A landscape with many valleys, sampled at points; each row gives a point and its height.
From any point a ball rolls to the lowest of the 4 points nearest to it. It stops when none of these is lower. Distance is the straight distance between rows; heights are no part of it.
(756):  10 -12   5  26 -11   5 -15 -31  -8 -29   1  -3   1 -10 -10 -11 -12   0  -6 -41  (h 3.17)
(183):   6  28   9 -26  48  14  12 -10 -20  16  -8 -16  10 -12   9  28  34   5 -16   2  (h 3.96)
(68): -24 -18  17 -11 -12  12  29  16 -47  -6  -7  18 -13  -1 -13   3   8 -34 -48  32  (h 5.85)
(295): -10  23 -19   2  38   4 -10   8  37   9  -1  24 -10 -22 -10   9 -25   9  30 -20  (h 5.01)
(753): -18 -19 -12 -25 -44   0  21   8  -9  16   7  10   4  29 -12  -6  -8 -26  10  46  (h 1.65)
(224): -10  -2  -6   3   3 -12   6   5  21   2  -5   7  -8   8   0 -12  -8  -1  12  -5  (h 3.58)
(36): -33 -17  10 -10 -16  15  34  14 -50  -2  -8   7   0   3 -16   3  10 -38 -34  50  (h 6.16)
(628): -18  -1  -5 -16 -16   9  23  11 -32   9  -8  -2   7  18   1   1  13 -18 -11  50  (h 4.96)
(533): -14  -9  22  -8  -3  10  16  -9 -32 -11 -11   4 -10   1   5  -4  17  -7 -41  15  (h 4.81)
(314):  -6 -18  16   8 -20  -6  -7 -10 -11 -25   1 -17  -2  19   5  -5  14  -1 -21   0  (h 3.02)
(710):   8  10   4  11  15   8  -2 -20  -2 -11   0  -4  -1  -8   7  -3  -2  13   0 -27  (h 3.72)
(330): -30  -7  -6   2   3  10  31   4 -29 -14 -12  11 -23  -1  -8 -10  -1 -24 -25   4  (h 5.27)
(985): -36 -18 -14   1 -18  -4  25  11 -16  -4  -7  13 -17  20 -17 -15   1 -38  -7  23  (h 5.13)
(211):  -9  -7 -12  38   6  17  -6 -23 -11 -25  -2  11  -5 -22 -17 -17 -33 -10   1 -56  (h 3.94)
(196):  27  17 -19  13  33   3 -26  11  34   8  20  21  -5 -29  -5  21 -25  19  34 -38  (h 4.46)
(237):  33  -7  -4  31 -15 -14 -41  21  55  -4  40  15   3 -12   0  -7 -34  12  20 -22  (h 4.41)
(229): -15 -17  11  15  -3   0  12 -17 -25 -23  -8   6 -18   3  -4 -14   1 -15 -28 -17  (h 4.20)
(375):  21  21   3   4  31  15  -8 -16   5  -5   4  -3   7 -18  12  21   8  22  16 -20  (h 2.89)
(865):  -4   5 -16  26   9  -3 -15   4  31 -12  13  23 -13 -25 -14 -13 -39   4  24 -37  (h 4.91)
(674):  33 -12  17  29 -25  -6 -35 -27  -2 -29  11 -20  19  -2  -2 -12  -7   9  -2 -44  (h 2.39)
(440):   9   0 -17   0 -13 -15 -19  17  57  17  10   5 -12  13   5 -17 -19   0  21   5  (h 3.19)
(927):   2 -16 -14  38  -6 -10 -23  -9  23 -18  17  22  -1 -15 -20 -18 -45  -3  16 -50  (h 5.22)
(141): -14   5 -27 -21   0  -3  19  19   5  26 -10   8  -5  12  -9 -15  -7 -16  12  28  (h 3.14)
(996): -28 -29   4  -5 -31 -12  22  -4 -21 -10  -8  -1 -12  28 -11  -4   7 -36 -13  27  (h 4.02)
(352):   3  23 -11   9  39   8 -11  -4  18   1   5  11  -1 -29  -1  15  -9  20  26 -22  (h 3.95)
(844): -16   7  12 -10  24  11  13  -2 -31  -5 -15  -2   1 -13   9   2  19  -3 -39   7  (h 4.03)
(244):   7  -3 -11  12  -7 -18 -23  16  58  11  15  16  -3   8   8 -16 -26   6  22  -8  (h 3.37)
(311):  16   0   9 -38 -19   5  14   5 -24  25   2 -22  24  11  12  18  35  -3   1  62  (h 4.21)
(413): -21 -15  45 -15   4  19   6   5 -49  -5  -6  12   1  -8  -5  11  18  -6 -73  14  (h 5.91)
(234):  10  10 -11  -2  -5 -11 -10  12  41  20   7  -2  -1   5   3   0  -9  15  25   3  (h 2.53)
(170):   5  -5  -6  33   5  -4 -18  -9  17 -19   7   5  -2 -19  -7  -5 -33  13  16 -40  (h 4.92)
(23):  48  12   6  11  -2  -9 -24  16  43   8  14  -3  10  -4   5  15   2  31  26 -17  (h 2.43)
(290):   8 -14  38 -15 -19   0  -8  -3 -27  -3   2 -24  -2  23  20   1  26   2 -26  20  (h 3.76)
(398):  14  -8  -5   9 -18 -25 -23   7  46  -6  14  -3   0   9   4 -12 -22  17  26 -15  (h 2.36)
(131):  14  12  11  -6   3  -6  -1  -2   5  -1  -5 -19   8   7   9   7  20  20   9   2  (h 2.19)
(755):  29   5  -4  14  12  -3 -25  23  65  13  27  22 -13 -19   9   7 -34  14  30 -21  (h 4.07)
(171): -19  22 -33 -25  19  -1  16  14  16  33 -15  16  -9   1  -5  -1 -12 -15  18  22  (h 2.78)
(372): -15  12 -10 -23  11   3  29  13 -20  18 -13  -3   3   2   2  12  18 -18  -6  28  (h 4.18)
(385):  11 -12  31  -1  -9   7 -11 -24 -28 -18  -2  -9   4   6  14  -3  11   7 -38 -18  (h 3.27)
(108): -34  -8 -11  -6   2   4  37  15 -33   7 -15  16 -12   1 -15  -2   2 -37 -15  34  (h 6.09)
(920):   2   2  -5  11  -2 -13 -11  -3  20 -12   5  -4   0  -2   5  -3  -5  17  14 -20  (h 2.00)
(410):   5  17   3 -28   3   5  13   6 -18  24  -9 -11  13   8   2  14  21  -3   5  44  (h 3.85)
(378):  69   5  19  22   5  -4 -34  -3  21  -4  22 -10  27 -13  -2  30   7  50  28 -33  (h 2.25)
(289):  27  -6  19   7 -11 -11 -10 -16   8 -12   5 -25   9  11  14   0  14  28   1 -10  (h 1.70)
(91):  12  -1 -24 -16 -11 -11  -8  22  51  43   7  18  -6  12  12 -11 -25  -7  25  22  (h 3.92)
(153):   5   1  -1  -8 -17  -9   4   5   8  17  -1 -17   9  17   9  -4  19   5  15  31  (h 5.12)
(286): -16 -34  -7  29 -24 -19 -10 -13  24 -16  14   6 -11  23 -13 -23 -27 -11   7 -35  (h 5.20)
(534):  37   6  16  14  -3  -4 -12  -3  15  -7   3 -19  17  -6   8  14  16  39  21 -18  (h 1.74)
(973): -33   7 -29   9   3  -9   9  10  27   6 -10  12 -20   6  -7 -15 -23  -6  14   1  (h 5.00)
(112): -11   9   0   5  23  11   8 -19 -20 -20 -16   1  -6 -23   4  -7  -1   3 -19 -17  (h 4.26)
(884): -14   2 -12  -6 -13 -10   2   8   8   5   5 -10   1  16   5 -11   1   3  12  16  (h 4.69)
(784): -18  -6  31 -18   2  17  13   9 -46   5 -11  13   6  -6   1  22  19 -10 -63  35  (h 5.88)
(144): -13 -25   7  -5 -29 -11   8   1 -13  -8   0 -12  -8  26  -5 -10  11 -10  -1  23  (h 4.01)
(971):  -2  17   1 -11  24   5   4   3  -9   0  -6 -13  -5 -10   8   7  14   9   4   2  (h 3.12)
(89):  39  14   8  20  27  32 -27 -28 -29 -17  -4 -17  19 -43  -2  23  -4  30   0 -35  (h 3.54)
(706):   9  22   8  -2  40  16   5 -12  -3  -5  -9  -1   2 -26   7  21   9  12   5 -23  (h 3.82)
(256): -28 -19 -11  17  -1  -6  18  -5   3 -20 -13  13 -29   8  -9 -21 -11 -18  -2 -16  (h 5.21)
(638):  26   1   7  20  -9 -10 -24  -2  21 -15  20  -7   9 -10   2  -2 -10  26  21 -36  (h 2.76)
(712):  -3  23  -2 -49  27  12  24   9 -34  27  -4 -12  25 -12   4  35  35 -16 -13  47  (h 5.16)
(785):  -4  15 -13 -17  12  -1  13  10   4  18  -8 -12  -5   9   3   6  11   2   4  14  (h 4.00)
(262):  -8 -12  17 -27 -25  12   9  15 -42   5  -3  -4  12  11   9  16  30 -13 -23  51  (h 4.80)
(78):  12   8  -4  21  15  -2 -19   3  34   1  15  16  -2 -23  -5   2 -21  20  35 -33  (h 4.43)
(517): -5  3  4  1 13 -2  8  4  5 -2 -6 -7 -4  2 12 -4  1  3  2 -6  (h 3.16)
(198):   1 -23   2  32 -19 -19 -25 -18  14 -33  14  -4  -1  13 -12 -15 -19  -4  10 -39  (h 4.27)
(156): -28 -13 -20 -10 -29 -17  11  13   6   2  -4   8 -16  24 -18 -25 -15 -24  14  25  (h 3.61)
(797): -20 -20  28 -12 -27  12  15   8 -45 -10  -4   5   0  10  -1   7  15 -23 -47  43  (h 5.52)
(723):  11  -2  12  17  16  29 -16 -32 -36 -24 -14   1   0 -22  -3  -7  -1   4 -26 -37  (h 2.03)
(933):  11  17  12 -14  15   7   4 -10 -10   6  -6 -20   3  -2  19  19  29  15 -11   7  (h 2.82)
(383):  19   0  11   6 -12 -19 -11   0  32  -4   5 -16   6   9   9  -1   1  23  18 -10  (h 1.08)
(312):   9 -19  18   3 -25 -18 -12 -10   1 -22   5 -22   1  27  11 -13  20   4  -6  -3  (h 2.42)
(118):  -9 -10  -7   8 -19 -17  -4   2  13  -7   1  -4 -12  18   4 -18  -8  -2   8  -6  (h 4.66)
(197):   0   1 -21 -20 -28 -10   6  17  19  28   3   7  -1  25  -4 -21  -9  -4  19  38  (h 1.15)
(103): -42  11 -41 -20  16   6  41  23 -15  26 -16  24   4  -6 -19  -5 -11 -40   3  27  (h 5.11)
(585): -25   6 -14  -4   8  -1  19   6   3   9 -14  10 -10   2  -2  -7  -4  -9   5  12  (h 4.73)
(86): -19 -12  11  -3  -9   4  16   3 -39  -8  -9  -2 -11  12   0  -3  11 -26 -25  17  (h 5.14)
(743):   9   9  -7  27  17  19 -18 -19  -8 -17   5   3   1 -40  -7   0 -13  14  12 -46  (h 4.74)
(168):  -2   3  19   2  22  24  -1 -20 -37  -9 -13   3   5  -8  12  -3   8   6 -44 -14  (h 2.95)
(641): -31  -7  18 -14  11  16  23   6 -43   3  -8  12  -9  -7  -6   8  12 -21 -52  31  (h 5.41)
(833):  29 -17  25  20 -18   8 -24 -38 -23 -32   3 -19  20  -7   6 -14   3  18 -17 -36  (h 2.84)
(569):  31  14  -5  -4  -4  -7 -11  10  39  24   5  -6   4  12  11  14   9  23  22   6  (h 2.15)
(947):  19 -16  -1  32 -25 -26 -43  -3  43 -20  36  10  11  -2  -9 -19 -30   4  23 -43  (h 5.06)
(855):  32   9  15  22   7   5 -15 -20  -2 -12   2 -17  13 -18  -2   7   7  32   6 -31  (h 2.24)
(161): -20  12 -36 -33  -5  10  31  17 -17  35  -2  13  12   9  -9  -3   0 -24  11  43  (h 4.29)
(900): -15  27  -6 -34  33  14  28  14 -37  23 -15  -1  11 -14  -5  29  28 -24 -23  28  (h 4.87)
(67):  -8  -6  15   7  -2   5  -3 -23 -22 -20 -10  -5  -2  -4   7  -2   5  -1 -28 -18  (h 3.64)
(956):  17   6 -18 -39 -13  -9   2  15  12  53   6   1  16  21  -3   1  13   0  25  50  (h 2.52)
(906):  -6 -16 -17   5 -34 -32 -15  -2  37   0   9  -4 -18  27   7 -22 -18 -10  21   5  (h 5.64)
(577):  24  17   5 -28  11   4   9   5   2  31  -6 -29  10  12  15  27  31  15  15  24  (h 3.43)
(976): -28  26 -21 -16  36   3  26  12  -1  16 -19   3  -3  -3  -1  14   9 -12   4  12  (h 2.26)
(1004):  33  14   1  -5  21  -1 -15  -2  26  12   1 -11  15  -7  11  31  14  30  22 -13  (h 2.18)
(66): -14   2 -10  17  11   3   0 -11   6 -19  -7  12  -7 -13 -10  -7 -22  -3   4 -35  (h 4.88)

For each start below, name the point where the ball stops.
(224): (383)
(797): (383)
(385): (383)

Call two points neighbours if one is among the 4 nearest of the other. Go from one point of each pair to the other, from neighbour to neighbour, staying as low as possible. Name the highest point that can't be avoided.
(976) / (674): (410)
(674) / (723): (756)
(383) / (674): (638)
(197) / (976): (141)
